Each row is a point on a landscape with many peaks, with its height.
From any point a climber steps to the highest of the 3 points nearest to it. It stops when none of these is higher. Distance is the straight distance between rows; heights are no part of it.
z707 h=3.96: -285 491 116 -151 629 -77 -181 30 -223 -305 356 -251 -300
z893 h=4.05: -277 -257 -238 63 -222 -60 -111 -25 431 23 135 -55 211
z342 h=5.66: -195 361 22 113 490 -203 -105 96 -216 -26 -23 -72 1
z336 h=5.65: -301 -224 -318 108 -81 -176 -39 -78 360 -35 71 -87 208
z416 h=4.35: 284 106 373 -252 -121 96 -100 -64 -439 101 -25 39 -294
z726 h=7.19: -92 470 133 72 663 -119 51 103 -413 -99 -33 -133 -81
z129 h=2.62: 486 49 348 -38 -247 225 128 -59 -215 166 -245 109 85
z191 h=5.32: 117 396 260 -13 444 2 131 15 -507 -40 -146 -29 -173
z220 h=7.51: 298 14 325 -70 -223 18 -104 58 -153 199 -52 73 -78
z87 h=3.34: 373 174 319 -139 -31 155 101 -153 -410 92 -153 39 -188
z744 h=3.27: 79 -214 -132 44 -334 -39 -153 306 341 222 -9 12 217
z390 h=3.48: -452 9 -241 139 291 -241 -51 -135 271 -183 127 -114 49
z872 h=0.59: -51 126 88 -22 96 -144 -88 119 -141 160 -133 4 5
z810 h=4.89: 174 283 375 -356 70 94 -19 -27 -581 -79 96 -35 -502
z731 h=3.39: 385 157 331 -78 1 127 178 -155 -410 60 -317 30 -54
z761 h=2.98: -470 -179 24 -11 143 -121 -71 -259 268 -178 227 -12 -116
z229 h=4.99: -118 274 233 -243 281 -40 -176 57 -345 -76 148 -11 -367
z753 h=3.19: -145 -250 -880 173 -298 16 199 197 656 53 94 -47 402
z275 h=2.65: 439 176 234 -267 11 393 408 -535 -381 -100 -289 -269 38
z404 h=4.71: -401 33 -355 165 242 -212 -7 17 158 -40 -43 -105 253
z146 h=2.24: 539 69 296 76 -273 313 213 -115 -69 149 -410 63 164
z45 h=2.89: -83 -114 -277 125 -246 -112 -55 280 247 249 -136 12 273
z909 h=3.85: 337 205 179 71 97 122 244 -77 -269 85 -393 69 160
z316 h=4.37: -462 153 -30 -22 436 -99 -202 -191 51 -299 309 -122 -180
z368 h=2.00: -69 -199 173 -69 -301 -86 -308 16 181 159 144 -49 -31
z88 h=3.53: -25 -339 -547 59 -402 75 -31 360 622 191 99 6 371
z938 h=2.95: 12 73 336 -135 -2 -68 -190 56 -230 117 70 53 -172
z765 h=3.11: -149 -598 -449 340 -220 -108 373 -317 269 -531 234 403 -201
z472 h=4.07: 211 561 121 103 704 80 240 3 -507 -46 -187 -66 -5
z692 h=4.52: 171 307 318 -129 265 2 81 -10 -421 37 -161 -48 -198
z913 h=4.65: 287 314 378 -304 172 257 212 -100 -650 -136 -18 -56 -487
z968 h=2.48: -289 18 6 15 209 -190 -161 -8 123 11 103 -34 -31
z740 h=6.52: -368 -139 -557 181 -39 -178 73 -29 370 -76 -25 -9 301
z262 h=2.71: 392 -61 35 139 -314 176 109 283 133 282 -318 122 327
z452 h=4.14: -260 -469 -553 170 -297 -18 125 -192 511 -190 197 59 236
z735 h=5.52: 295 127 486 -385 -50 148 4 -34 -496 -45 38 -6 -450
z556 h=3.38: -42 -593 -298 19 -479 187 -215 104 588 64 304 -2 263
z802 h=4.42: -125 489 235 -291 505 -25 -190 73 -483 -270 353 -174 -469
z299 h=6.15: 24 402 192 -17 472 -130 -38 92 -426 -43 -49 -64 -139
z546 h=3.54: 122 -43 263 -51 -337 15 -259 126 64 221 29 42 -12
z66 h=3.29: -175 -494 -665 337 -280 -34 419 -374 368 -446 194 264 38
z99 h=2.47: 305 51 60 106 -193 57 130 204 54 191 -373 148 207
z143 h=3.17: 131 -42 190 6 -173 -10 -167 84 -41 234 -123 58 -56
z125 h=3.47: 185 -305 -330 58 -405 142 -53 527 502 336 -13 63 344
z159 h=4.47: 263 288 183 -36 326 -21 169 -33 -394 10 -301 -6 -49
z475 h=5.46: 55 392 269 -171 412 59 -38 59 -529 -112 40 -102 -341
z763 h=3.71: -240 -597 -387 149 -329 5 138 -280 554 -325 257 171 49
z435 h=1.25: -225 -72 218 -161 -33 -82 -288 -37 120 68 171 -22 -81
z570 h=3.16: 276 -227 50 90 -456 99 -147 345 283 293 -104 48 242
z685 h=2.19: 491 -64 213 51 -313 198 86 140 -15 254 -306 76 162
z63 h=3.67: -90 -494 -492 80 -384 65 2 38 565 40 165 -13 321
z855 h=6.11: -319 102 138 -93 276 -131 -218 -62 -137 -83 117 -50 -218
z372 h=4.74: -273 332 88 -6 461 -163 -112 28 -122 -79 116 -97 -175
z931 h=3.86: 289 134 258 -15 -63 41 46 37 -266 191 -196 48 47
z67 h=0.63: 16 -42 55 14 -94 -102 -138 179 54 221 -118 72 73
z96 h=4.78: -355 -356 -625 184 -179 -52 170 -104 550 -163 97 -23 276
z830 h=3.94: -352 -345 -433 239 -78 -83 160 -376 412 -329 165 42 57
z226 h=3.40: -348 -418 -118 38 -199 -41 -177 -208 382 -145 244 37 69

Two climbers start at each pair of points below. Name the first point that both come to, or write never.
z872 and z129 => z220
z744 and z390 => z740
z731 and z67 => z220
z570 and z556 => z740
z275 and z475 => z299
z761 and z226 => z740
